Each row is a point on a landscape with many peaks, with its height.
From any point a climber steps to the highest of the 3 points nearest to it. It stops when none of these is higher. Distance is the straight distance between rows; heights are no part of it.
Q_912 h=492: [-63  -7 -19   7  -9   6 -18  43 -22  14   5   0  17   7   7 -13  15 -43
 -64 -19  15 -45 -30 -27  22 -17 -21 -26   3  22  38  32  12 -10   5  11
 -20  12 -23  33 -20  28  43  38 -24 -37 -33  45  28  26]
Q_149 h=506: [ 41 -20  26 -21 -29 -34 -11  35  69  28 -18 -49 -24  -7 -21  17  -1  72
  37  12 -13 -12 -21 -48 -32  44 -54  66   1  28  -7 -16 -24 -33  27  20
  39 -44  31  19  19 -42  37 -51  12  57  61 -33  14  15]
Q_578 h=332: [ 37  47  29 -53  11  27  29 -69 -62 -16  37  44  40 -18 -13 -39 -17 -28
 -10 -12 -24  30   8  59  23 -11  71  -6  23   0  -6  -1  -7  39 -20 -17
  22 -24   4  26  -6  33 -68 -18  24  -5  14  19  -7 -32]
Q_607 h=386: [-43 -16 -20  26  31   2 -24  21  24  -2 -17 -16 -30  29  10  54  13  15
   6  -2  22  10   2 -10 -13  17 -45 -37 -20 -14   7  -2  40  -9  29  27
  -3  -1  25 -49   6 -17  18 -12   9  -3 -26 -18  12  -1]
Q_490 h=99: [-78  23 -20  29  50   5  -3 -12 -27 -43  25  -7   2  24  16  16 -54 -33
  14  10  14  27  17  31   2  -7 -34 -60 -15 -46   6  -4   7  28 -11  -9
 -34  42   3 -66  -7 -25 -68  24  30 -45 -13  17 -26 -32]
Q_861 h=460: [ 39  25   0 -58   6   6  32 -49 -43   5  34  42  21   3   6 -46  -6 -44
 -28 -10   0  -3   9  54  22 -26  74 -14  14  16  25 -10   1   7  -5 -10
  -1 -10 -48  29 -12  35 -30  15  26 -30   7  29   5 -17]
Q_431 h=405: [-10 -58 -12  25  -6  14 -25  20   3  22 -14  -9 -21  29  19   5  42 -26
 -39  -4  24 -33 -14 -26 -12  -3  -8  -2  -4  23  13   9   0 -41  10  32
 -13  11  -8  11   2   9  35  21 -35  -1 -15   4  16  16]
Q_224 h=447: [ 62  42   2 -49 -14  25  59 -56 -16  15  22  34  25 -20 -10 -58  11 -53
 -36 -10  -8  -6   0  36  25  15  74   6  33  18  34   9 -27  10  -5 -32
  16   5 -35  37 -25  59 -30  12   6 -22  16   2  15   6]
Q_541 h=410: [ -2 -33  -7  40 -19   3 -26  61  30  22 -45 -33 -44   9  -1  40  36  65
 -11  -7  57 -15  -2 -38 -30  33 -46   7 -26   0  16   8  33 -49  19  33
 -21  -2  12 -15  20 -38  51  13 -22  13 -16 -40  30  24]
Q_112 h=469: [ -3  22 -12 -30  16  38  20 -26 -37  15  41  59  38 -16  20 -46  -5 -68
 -36 -12  -1 -11   5  17  25 -17  37 -16  12  -2  24   2  -6 -10   9 -24
  -6   0 -62  33 -39  37 -21  39   3 -47   4   5   8  -2]
Q_528 h=404: [ 52 -29   6 -17 -42 -20  -8  37  95  34 -34 -90 -45 -25 -33  19  12  81
  21  -2  12  -9 -25 -62 -43  58 -37  79   8  21 -10  -9 -34 -39  30  30
  56 -46  47  19  39 -39  60 -27 -24  58  88 -55  21  28]
Q_508 h=279: [ -6  -8  12   8  25  -6   0 -36 -10 -16   4 -15  32  15  29  28 -16 -11
  46 -18 -13  44   3   8 -14 -24   8 -17  -3 -19 -15  -5  -5   8   3   7
  23  11  23 -46  15 -15 -19 -14  21  10 -18   3 -13 -14]
Q_984 h=365: [-16 -40  -8  34 -34  18 -16  81  49  30 -74 -29 -59   3   1  53  26  57
 -14  11  54 -19 -21 -60 -22  40 -42  31 -37 -15  22   6  44 -50  22  29
 -38   3   6 -11  38 -72  57   8 -46   5 -23 -20  19  37]
Q_872 h=290: [-12 -34  -2  12 -12 -26  -7  71  93  34 -57 -76 -44 -25 -18  41  17  84
  47  11  29  -1 -43 -87 -48  41 -55  65 -14   3  -3 -26  -6 -52  33  17
  16 -29  47  19  47 -79  69 -10  -8  42  33 -44  12  26]
Q_878 h=79: [-77   9 -23  -2  27  24 -15  -1 -25  -3  13  19  11   9  21   0 -16 -39
 -58 -12  20 -29 -11  32  12 -28  -3 -44 -12  12  20  13  16  -2   3  -2
 -26  22 -14 -20   1  18 -11  36 -25 -11 -18  44   4 -18]
Q_172 h=393: [ 38 -27  -6  -2 -37 -15 -12  42  32  23 -25 -38 -20 -12   9  11  29  49
   5  13  16 -40 -19 -48 -18  39 -31  33   1  32  23   8 -10 -60  21  13
   8 -10   8  22  -6 -26  65   7 -19  28  -7 -16  22  34]
Q_477 h=510: [ 47   6  37 -18 -16 -24  42 -27  13  15   8   3   4  -6   5 -29  23  -6
 -10  -6 -33 -24 -16 -10  14  -4  32  21  18  33  -1   9 -12   8  18   7
  54   0  -1  20   8  53  14 -25  17  17  34 -13   8   2]
Q_818 h=417: [ -6  20  17   2  44  -2  -7 -40  21 -18  -3  -5  15  18  -1  53 -44  24
  58 -26 -28  59 -12  35 -35 -16 -10 -26 -30 -37 -63 -19  20  20 -19 -25
  -6  -5  43 -51  23 -24 -16 -44  33  40   5 -27 -46 -20]
Q_332 h=436: [ 46 -18  18 -10 -30 -39 -10  25  65  28 -11 -36 -16 -13 -12   4  35  60
  11   2  -6 -34   6 -38 -19  52 -26  38   4  28  -2 -10 -31 -46  17   1
  38 -30 -10  19  30 -12  47 -24  -1  54  33 -36  22  43]
Q_237 h=335: [ -2  32  19 -14  31  18   8 -56 -52 -51  27  41  36 -17   2 -21 -32 -29
  12  -8 -15  49  47  80  27  -2  43 -48 -13  -4 -21 -13  22  63 -45 -34
  -8 -12   9 -23  -4  13 -90 -11  23  -3  -5  41 -29 -49]
Q_43 h=270: [ -36   50   17   22   50  -10   10  -45  -65  -47   15   33   33  -13
    5   14  -55  -26   66   -6   -2   68   40   53   17  -15    9  -38
  -19  -51  -51  -47   25   65  -40  -46   -5    7   40  -54    6   -1
 -101   -6   48    7   -7   33  -46  -64]
Q_327 h=345: [-19   5  -3  11  32 -30  -8  -9   8 -37 -14 -18  20  28   5  47 -25  23
  42 -14 -11  18 -17   3 -21 -18 -16 -37 -28 -34 -38 -17  15  16  -4   4
   5  -3  38 -62  19 -35  -7 -36  38  29 -18 -25 -24  -3]
Q_550 h=449: [ 75  23   3 -56 -46   5  34  -9  23  46  28   0   0 -20  -4 -49  57 -14
 -48  25 -32 -50 -20 -10  16   4  30  38  27  51  22   5 -38  -7  14  -1
  27   1 -20  61 -12  68  37   2 -15   4  35  -5  -3  26]
Q_14 h=456: [-34 -30 -15  34 -38  20 -52  61  11   4 -46 -14 -37   6  11  20  39  -1
 -43   0  36 -31 -10 -41  -5  20 -41  12   8   6  49  34   0 -47  12  21
 -33  15  -9  20  -4   4  49  40 -37 -30 -24   4  36  43]
Q_390 h=490: [ 66 -18  25  -8 -32 -14  -3   8  37  34   0  -7   3 -16  -2 -32  41  23
   1   7 -22 -26  -6 -41  -9   8   1  52   9  47 -13   2 -31 -24  28  21
  41 -12 -12  24   0  34  17 -25 -12  22  32 -39   7  18]
Q_120 h=419: [ 75   3   6 -35 -62  -6  29  21  30  57  -4 -10  -2 -21 -18 -48  53  -6
 -20   4 -48 -60 -20 -46   4  19   3  63  20  53   9  25 -64 -19  32  23
  24   0 -50  54  -9  53  48   5 -40  -6  51 -13  20  44]
Q_436 h=468: [ 15  17 -11 -44 -39  23  23  -8  -4  31  10  26  12   0   0 -39  38 -56
 -57  -8 -12 -46 -18  20  29  -5  30  19  22  31  21   9 -37 -14   0  -6
   6   4 -58  64 -35  66  24  14 -19 -10  21  16  30  11]
Q_91 h=282: [  4 -49 -20   7 -66  13 -20 109  50  29 -70 -50 -53  -8 -15  24  40  53
 -32  35  48 -35 -45 -82 -26  34 -47  47   2   6  31  27  33 -66  14   7
 -44 -21   1  12  21 -44  86  10 -48  -3 -28 -11  28  71]
Q_171 h=480: [ 25  22  14  -8  -7 -13  12 -55  -3 -44  15   6  25  -2   9  29  -5  -4
  54 -20 -37  48   7  -8   9 -20  32   4   4 -17 -29  -9 -19  25 -16  -3
  19 -14  18 -27   0   8 -25 -43  36  43  24   0 -35 -32]
Q_298 h=330: [-15  12  -3  10  22   6  16 -35 -26 -14   9  14  35   2   4  -2 -19 -34
  -1 -22   3   7  16  42  28 -25  20 -32   8 -27 -13 -16   6  39  -6  -3
   1   2   0 -21  17  -8 -46   1  23 -22 -10  22 -36 -29]
Q_924 h=313: [-25   6  13  21  53  -9  10 -26 -17 -43  15  -8  26  29  11  30 -47 -11
  35 -13  10  40  -3  18   1 -21 -23 -51 -17 -43 -23 -29   5  45 -23 -16
 -14  15  40 -62  25 -41 -45  -8  30  -2 -20  13 -24 -23]
Q_904 h=497: [ 58 -12  42 -22  -2 -42  27 -32  17  10  13  -2  13  -6  -1 -16  21  24
  11 -13 -10   7 -16 -13  -3   9   8  35  23  36 -33   5 -27 -11  14  11
  45 -20  14  21   2  24  22 -32   9  35  22 -37  -8   2]
Q_324 h=412: [ -17  -36   -2   21  -12  -18  -12   93   90   19  -88  -56  -62  -15
   -4   49   16   86   43   21   53   19  -30 -108  -43   35  -68   51
  -16  -40    8  -11   31  -42   38   37    2  -14   41  -18   79  -81
   64   -7  -33   28   15  -51   19   25]
Q_270 h=260: [-43  21  -3  25  44  12   3 -50 -46 -39  34  15   6  -7 -17  16 -66 -11
  32 -18 -16  39  43  38  26 -17  21 -31  -8 -33 -22 -25  37  44 -40 -34
 -25  24  16 -60   8  -7 -86   8  29 -33 -20  32 -42 -59]
Q_856 h=443: [ 76  31  -3 -52 -37  28  74 -22 -16  45  22  18  10 -32 -13 -67  30 -63
 -35  -1 -14 -26 -22  25  26  10  56  31  57  19  26   6 -50   1   9 -25
   8   1 -24  49 -34  71 -11  21   8 -10  21  12  18  15]
Q_737 h=438: [ 64 -20  18 -29 -59 -42  -3  17  40  35 -19 -28 -20 -15 -25 -22  47  33
   4  30 -37 -43   0 -44 -38  30 -11  80  -1  63   7   2 -63 -26  33  11
  22   2 -34  43  -7  25  52   8  -8  37  53 -45  42  35]
Q_223 h=489: [ -8 -22  -7  27  11  15  -9  -6  -6 -11  -5 -12   0   3  17  -1  23   1
  -9 -20   3 -12  -9 -20  -2 -10  -1 -18   4   9  -5   1  -4   3  31  25
   4  -3   3 -20  -2   2  14   3  -4 -14 -23  -3 -11  17]
Q_853 h=105: [-66   3 -28  18  33   7 -27   1  -9  -8   1  11  -2  28   8  15   2 -23
  -9 -22  14  16  -4  23  -3 -30   3 -40 -13 -20  32  12   2   2  19  17
 -16  26  12 -31  -1  -4 -18  22  16 -12 -20  21  -7 -14]
Q_580 h=336: [ 29 -24  24  19 -41 -49  -1   6  98   9 -22 -88 -34 -14 -44  31 -17  71
  66  -5  -5   5 -21 -55 -39  40 -42  77  20   6 -31 -19 -34 -22  25  22
  37 -65  64  17  43 -41  40 -37 -10  60  82 -60  -2  27]
Q_827 h=334: [ 47 -44  -5   2 -72 -15 -15  56  25  32 -40 -41 -32   4  -6 -21  49  45
 -22  46  -3 -69 -16 -53 -22  33 -25  57   1  44  27  26 -24 -61  11  15
   2   6 -20  44   9  -9  60   5 -58   4  18  -1  26  55]
Q_50 h=439: [ 26  62 -17 -42  17  31  29 -83 -80   7  49  75  22 -20 -10 -76  -7 -68
 -40  -2 -17   6  39  91  32  10  72 -14  41  10  29  -2  -5  14 -21 -34
  12  -5 -48  52 -61  51 -78  18  20 -44  -5  40  -9 -25]
Q_478 h=106: [ 20 -58 -21  28 -69 -11 -44 100  19  33 -58 -32 -29  -8   1 -35  34  22
 -60  53  17 -64 -14 -70  -4  17 -51  60  26   6  64  61 -13 -71   5  32
 -13  -8 -47  84  10   6 106  35 -60 -33 -34  14  63  70]
Q_226 h=494: [-16   3 -12  11   5  19  -4 -10 -13   3   9  11  -6  11  24 -36  15 -22
 -39 -11  -1 -23  -5  10  20 -22   2 -15   9   1  12   6  -8 -11  15  -4
 -17  -3 -26  28   6  24   3  31 -11 -18  -4  25  -4   6]
Q_616 h=340: [ 61 -26   6 -14 -77 -26   9  23  60  49 -38 -46 -46 -38 -27 -23  41  25
  -5  40 -40 -65  -1 -55  -6  22 -12  76  18  48  36  28 -74 -35  11  33
   8   6 -51  55  13  23  91  24 -32   7  40 -15  41  88]
Q_306 h=253: [ 32 -39  -6  10 -58 -17 -22  65  68  48 -59 -62 -39  -8 -12  19  39  73
 -16  24  21 -49 -17 -68 -26  39 -32  41 -16  12  23  10 -10 -52   3   6
 -16 -16  -8  15  11 -61  81   8 -34  27   5 -22  37  36]
Q_313 h=618: [-24  28  36   3  58 -18  22 -48  -9 -54  14  -1  19   9   8  45 -56  -5
  83 -27 -24  74   2  18 -34 -28  25 -15 -14 -44 -53 -45  38  29 -29 -43
   8   2  46 -39  23 -24 -29 -16  37  48  -3 -14 -39 -42]
Q_27 h=654: [ -2 -21 -10 -10 -45  10  -2  16 -10  25   8  -9 -20   7   5 -25  37 -37
 -44   9  -6 -58 -22 -23  11 -20   6  14  15  26  26  35 -11 -13   4  18
 -14  14 -25  46 -28  41  40  47 -36  -7  16  12  19  43]
Q_986 h=479: [ 16   0 -19 -22  -7  32  10 -31 -26   6  21  39  27 -10  23 -50   4 -43
 -40  -1 -17 -49 -15  20  22 -34  33 -11  14  -5  13   6 -12 -12  25  -8
  -3   3 -39  41 -16  44   7  15  -9 -31  13  22   0   0]
Q_762 h=483: [ 43 -38 -10  16 -61 -10 -11  32  30  20 -34 -15 -29   0  -3   8  56  25
 -29  18   0 -54 -12 -45  -9  13  -9  44   8  39  19   4 -20 -54  17  12
  -3  -9 -16  44  -2  -4  68  17 -39   2  -4  -3  26  43]
Q_770 h=359: [ 14  37  18 -18  20   1  31 -57 -28 -38   9  18  38 -12 -11  -6 -47 -14
  63  -9 -20  79   2  31   7 -16  46  -7  -3  -4 -28  -9   1  47 -34 -33
  14  -8  17 -18  13  12 -73  -2  32  13  29  18 -43 -38]
Q_646 h=470: [ 35 -36 -19  -5 -89   9  -5  40   8  31 -32 -17 -19  -5  -6 -35  56  -1
 -44  37   3 -74 -18 -46  12  -8 -39  46  22  21  38  46 -52 -51 -10  41
 -26  -9 -57  78  -9  52  93  19 -50 -27   1  19  32  67]
Q_427 h=397: [  39   65   11  -40    1   37   23 -106  -94  -22   73   85   26  -25
  -31  -92  -21  -55  -29   13  -29   44   60  106   28   11   91  -30
   30   13    0   13  -26   71  -18  -38   12   -8  -38   24  -63   52
 -109    7   32  -51  -41   13    3  -27]
Q_927 h=295: [-74  41  -8  47  67   9  -2 -19 -63 -43  27  35   8  41   2  15 -70 -30
  31  -3 -11  63  28  43  12 -30  -9 -68 -13 -41 -27 -26  56  65 -56 -56
 -51  58  19 -71  -4 -12 -86  17  11 -49 -27  32 -47 -78]
Q_933 h=45: [-70   6 -28  -5  11  -8 -17   6 -54  -6  17  53  27  -1  10 -45 -11 -53
 -91  17   8 -23 -10  25  47 -17  19 -37  -9   2  31  34  18  -7 -13 -20
 -26  48 -86   8 -29  35 -10  43 -30 -43 -53  68  32   3]
Q_271 h=321: [-24  19 -22 -12  28  27   3 -29 -48 -32  35  32  23  -5  14 -19 -57 -16
 -27 -12   1  10  43  81  42 -13  34 -34   9 -18  -6   1  10  35  -7 -24
 -11   5 -24 -15  -9  -1 -48  -3  10 -31   0  31 -17 -32]
Q_919 h=333: [ -7 -32 -11  14  29  19  -4  59  28  13 -18 -36 -29  16  -2  75   5  34
  23  28  37  12  -8 -31 -21  15 -35 -28 -27 -35  -9  -9  30 -10  18  52
 -21   8  53 -55  21 -52  36 -27  -4   8 -21 -44   3   9]
Q_48 h=538: [  4 -21  18  -5  -4 -24  -9  20  62  -7  -4 -37   4  11 -13  59   9  62
  63 -14  -5  14  -6 -11 -26   5 -53  30 -16   6 -43  -9  -5  -3  11   9
  34 -40  58  -2  29 -21  21 -62   4  50  23 -61 -11  10]
Q_5 h=177: [-79  11 -24  16  54  11 -21   6 -26 -17  24  26   5   7  12   7 -41 -35
 -19  -7  35   9  16  40  17 -27 -20 -52   3  -1   9  12  29  14  -8 -14
 -37  46  -9 -26 -17 -22 -44  11  26 -51 -26  41 -12 -45]
Q_614 h=511: [ 24  -2   1  18  -2  17  23 -18   5   7   6   5   5   3  15  -5   7 -24
 -11 -13   6 -13  -2  -3  13 -30  15  -1  24  -1  -4   7 -13 -22  24  19
  12   9  -7  26  11  31   1   7 -16 -12  20  -5 -10 -13]
Q_425 h=304: [-11   2  -8  27  44   3  -5 -25  11 -33   6 -13   7  39   4  54 -17  -7
  14  -7   9  30  15   6  -9 -27 -21 -58 -12 -43 -18 -20  13   9  -4  -5
  -4  22  37 -52  25 -37  -5 -13  36  -6 -18  -5 -22 -11]
Q_982 h=427: [ 15   8  29 -28  17 -20  10 -35  41 -20   4 -10  32   1  -2  33  -2  27
  51 -22 -25  52 -10  -1 -20  -6   5  13  -7 -11 -56 -18   0  35 -17   1
  29 -19  36 -41  10  -4 -15 -50   9  42  18 -35 -18 -16]
Q_805 h=310: [-56 -12 -12  30  58   1 -21  28  20  -6   9 -25 -37  48  22  72 -15   6
  16   7  31  11 -13  -1 -21 -22 -26 -53 -43 -51   1  -8  38   5  16  12
 -24   6  33 -78  39 -47   6   6   1 -18 -43 -18   3  14]
Q_824 h=348: [   7   57   12  -30   10   34   10  -91  -85  -19   54   45   33  -29
  -26  -35  -49  -20   11    3  -41   51   41   94   29  -12   75  -29
   16  -22  -22  -26   -4   64  -39  -25    5  -39   21   18  -19   16
 -105  -20   30   -8  -18   26  -21  -50]
Q_744 h=329: [-48  18 -24   0  35  20   8 -38 -60 -34  45  69  24  -1  17 -27 -57 -27
  -7   4  -5  23  41  87  35 -12  28 -44  -7 -24 -13  -6  30  59 -46 -31
 -35  -4 -21 -42 -29   8 -77  -8  13 -46 -32  29 -35 -58]
Q_405 h=271: [-58  47   3  32  78 -20  -2 -49 -40 -45  31  27  -6  18   0  13 -66 -19
  32   3 -20  44  39  44 -15 -23   8 -43 -26 -49 -45 -48  34  72 -54 -50
 -37  36  26 -83  10 -19 -84   6  55 -18 -10  25 -37 -69]
Q_311 h=521: [ 40  19  12 -10  -8   9  25 -36  -5   2  10   5  12   0   5 -25  27 -17
   5 -27 -17   8  -4   5  17 -26  34   0  20  11   4   1   0   1  20   6
  42 -22 -12   2   3  31  -1  -6  16  18   3   0 -15 -24]
Q_796 h=398: [ -8 -20   5  26 -19  -2 -28  45  14  20 -21 -12 -23  21   6  31  43  13
 -13  -1  33 -20   0 -26  -9  12 -20  -6 -18   5  11 -13  -4 -30  19  11
   0  12  18 -26   3 -22  38   7 -15  -8   1 -21  17  24]
Q_457 h=597: [ 30  -4  -8   2 -50  10  -1  13  16  18 -15  -7   3   3 -12 -11  65  -7
 -31  17 -19 -61 -15 -36  11  13 -11  24 -12  48  19  25 -24 -45  11  31
  -6  -4 -27  49 -13  35  49  21 -34   0   5  13  13  33]
Q_109 h=366: [  -4   56   -2  -15   29   46   -3  -77  -90  -36   72   99   17  -12
    0  -71  -44  -48  -18    9  -19   49   56  104   35   -8   71  -62
   12  -21  -14   12   11   66  -24  -38   -7   11  -45   -6  -74   32
 -107   16    1  -35  -54   47  -15  -37]
Q_687 h=589: [ 33 -26  27 -16  -9 -37  -3  20  63   6   3 -56  -2  10 -34  46   1  63
  57   3  -1  25 -11 -23 -31  22 -44  46  19  19 -43  -9 -12   7  22   7
  37 -44  42  -2  14 -24  26 -72  22  49  43 -41 -18  -7]
Q_225 h=209: [-49  11 -11  42  69   2  -6   3   4 -43  -2 -11 -18  60   7  61 -57   1
  32   6  11  42  -8   3 -29 -20 -19 -56 -24 -60   2 -23  36  28  -5  -3
 -48  20  32 -81  33 -76 -33  14  35 -10 -37  -2 -14 -10]
Q_785 h=668: [ -8 -28  19   1  -2 -33 -16  63  54  17 -22 -64 -33 -10  -5  67  12  73
  42   0  28   4  -4 -50 -43  34 -40  24 -38 -14  -7  -6  15 -29  26  19
  18 -12  57 -11  31 -56  28 -37 -22  28  10 -41  21   2]
Q_451 h=444: [-38 -28 -18  40  16   5 -38  19  -3   6 -18 -10  -9  11  15  18  25 -10
 -17 -14  24  -7   7 -18  -6   8 -28 -18 -25  -9  17  11  16 -11  21  28
  -7  19   8 -31  -5 -15  32  29 -12 -15 -10  -7  12   4]
Q_116 h=467: [ 26 -19  -8  23   2  -2 -19   8  25  11   1 -13   1   9  19  10  20  14
  16  -6  17 -18  10  -3 -18   6  -6   4  25   4  -1  -1  -1  -1  27  41
  23 -10  13 -17   5   6  32 -22   7  34   2 -26   3 -18]
Q_246 h=342: [ -4   7   5  -4  50  -3  23 -48 -22 -41  24   5  32  -2   0   9 -32 -21
  45 -21  -3  45  15  26   2 -20   9 -20 -19 -25 -21 -17   8  36 -25 -17
   8   2  21 -22  21 -13 -54  -8  41  10  -5   5 -43 -41]
Q_23 h=278: [-52  22  17  32  68  -2   1 -44 -75 -51  29  46  25  11 -16   5 -75 -22
  56  10  -6  60  30  64  18 -19  23 -63 -28 -31 -53 -53  62  76 -60 -62
 -38  30  29 -54  -6 -10 -94   1  30 -39 -13  42 -49 -80]
Q_538 h=598: [-22 -20 -28  10 -36   1   1  47 -18  28  13  17  16   1  12 -44  42 -60
 -57   1   7 -65 -25   7  20 -31 -10 -21   4  20  39  41 -37 -15 -11  12
 -24   1 -64  58 -46  40  49  47 -39 -24 -14  22  30  51]
Q_921 h=621: [ 20 -19  -1   7 -26   5   8   3   0  18  15  10  -5   0  10 -27  22 -30
 -27  -7  -9 -48 -23 -23  -7 -11   9  18  17  46  18  -6 -40  -8  20  21
  13  11 -12  29 -28  42  40  18  -9  13  24  -6  10  20]
Q_865 h=341: [ -5  57  26   2  45  -1  20 -71 -21 -53   4  18  26  -5 -23   6 -37  -3
  61  -3 -30  84  32  44   5 -30  52 -12  -9 -28 -72 -51  13  58 -50 -46
  12  -1  27 -18  -9  -4 -83 -26  25  33  14   1 -48 -39]
Q_896 h=512: [ 31   0  31 -17   2  -5  18 -57 -19 -23   5   2  33  -6  19 -25   0 -14
  20 -18 -14  38   7 -14  29 -21  27   7  16  -4 -16  16   3  28  -2   3
  45 -26   3  16   2  18 -13 -15  20  25   9  -4 -30 -18]
Q_625 h=326: [ 15 -36   2   7 -32 -50 -11  45  98  14 -49 -79 -50 -16 -16  38   6  74
  45 -20   4  13 -18 -56 -44  44 -61  65 -10   1 -16 -21  -3 -28  23  24
  41 -58  68  13  37 -48  52 -50 -11  43  64 -52  30  20]
Q_189 h=318: [-69  25  -4  11  57  27 -16 -16 -63 -21  47  61  15  18  32   0 -65 -31
   2   1   4  40  47  67  37 -28   2 -70 -13 -14 -11 -16  48  91 -48 -53
 -42  40   7 -56 -32  -4 -69  -5  29 -55 -36  53 -25 -73]
Q_163 h=206: [  9 -49 -21  24 -77  -1 -31  75  14  24 -56 -19 -24   3 -17  -2  44  25
 -44  23  16 -63 -25 -70 -11  42 -31  45   5  10  36  53  -6 -61   1  32
 -21  13 -34  49  -1   4  55  24 -41 -13 -19 -15  39  63]
Q_286 h=379: [ 43 -17  15 -37 -66 -31 -10  54  92  59 -36 -64 -14 -38 -20  -2   9  61
  14   8 -20 -34 -15 -56 -35  46 -32  90  18  38  -3 -22 -43 -49  21  19
  40 -37  -2  37  16 -23  61 -18 -13  69  64 -38  19  40]
Q_308 h=527: [-14 -24 -10   9   4 -17 -10  76  59   8 -57 -58 -43 -14  -3  70   1  86
  31  24  38   4 -27 -76 -33  41 -49   3 -49 -28   9  -7  29 -27  23  33
 -10  -2  52 -26  57 -67  39  -4 -24  26  -3 -41  -3  27]
Q_336 h=402: [ 19  42  45 -13  23   1  23 -82 -23 -40  -2   9  24 -20 -37   9 -44 -16
  62 -12 -25  77  14  23  11 -30  51  11   0 -27 -49 -21  -6  41 -25 -24
  23  -8  24  -4   6   1 -45 -10  41  48  11   3 -41 -16]
Q_38 h=289: [-60  19 -22  -2  53  22 -12   1 -45 -13  28  68  40  -2  32 -18 -55 -46
 -27  -5   3  26  34  69  29 -29  18 -53  -1 -15   8  15  22  44 -18 -18
 -46  31 -27 -34 -50   7 -58   6  10 -40 -36  37 -18 -46]
Q_566 h=297: [-28   5  11  20  53 -11   0   4   5 -34  -2 -12  -2  50  17  68 -29  16
  48  -7   0  17 -14   8 -28  -8 -24 -45 -28 -25 -34 -30  17  11  -8  17
  -4  20  59 -57  26 -28  -6 -18  27  15 -42 -19  -5  -1]
Q_869 h=179: [-62  33 -21   3  26   9   1   9 -92 -12  41  95  29  -4  19 -54   1 -74
 -82   2  11  -5  16  45  45 -34  31 -70   6  16  19  46  44   8 -32 -17
 -29  65 -84   7 -63  38 -26  41   2 -45 -70  58  27 -21]
Q_300 h=517: [ 14 -22   0   6  -8 -27 -27  72  49  26 -36 -45 -17 -15  -7  35  15  90
  28 -13  11  -9 -18 -46 -38  30 -50  24 -10  16  12  -6  11 -40  31  27
   7 -26  16  -7  23 -39  51 -33 -22  34  19 -33  29  29]
Q_68 h=457: [ -4  21  -8 -25  18  38  20 -37 -54 -14  41  77  29  -7  14 -55 -20 -38
 -51 -14  -5   2  33  62  40 -23  49  -3  25 -11  31  15   1  13 -19 -38
 -14   0 -59  11 -44  26 -67  -2  10 -42  -6  33 -10 -28]
Q_663 h=418: [-10  43 -24 -18  19  18  18 -36 -93 -12  45 101  30 -15   1 -73  -4 -93
 -59   7   6  11  40  56  47  -5  58 -39  29  28  18  15   5  21 -17 -43
  -7  37 -50  53 -62  49 -63  29  15 -40 -42  52   4 -24]
Q_488 h=555: [-27 -40 -12   7 -45   5 -31  50 -24  27 -31 -10 -12   1   9 -21  49 -23
 -59  13   8 -68 -35 -26  16 -11 -29  22   5   9  45  56  -3 -51  -9  25
  -8   0 -19  64 -33  30  63  41 -37 -26 -27  17  41  47]

For each start below, name the point where the climber stops.
Q_43 | Q_744
Q_306 | Q_27
Q_861 | Q_311
Q_224 | Q_311
Q_270 | Q_744
Q_427 | Q_311
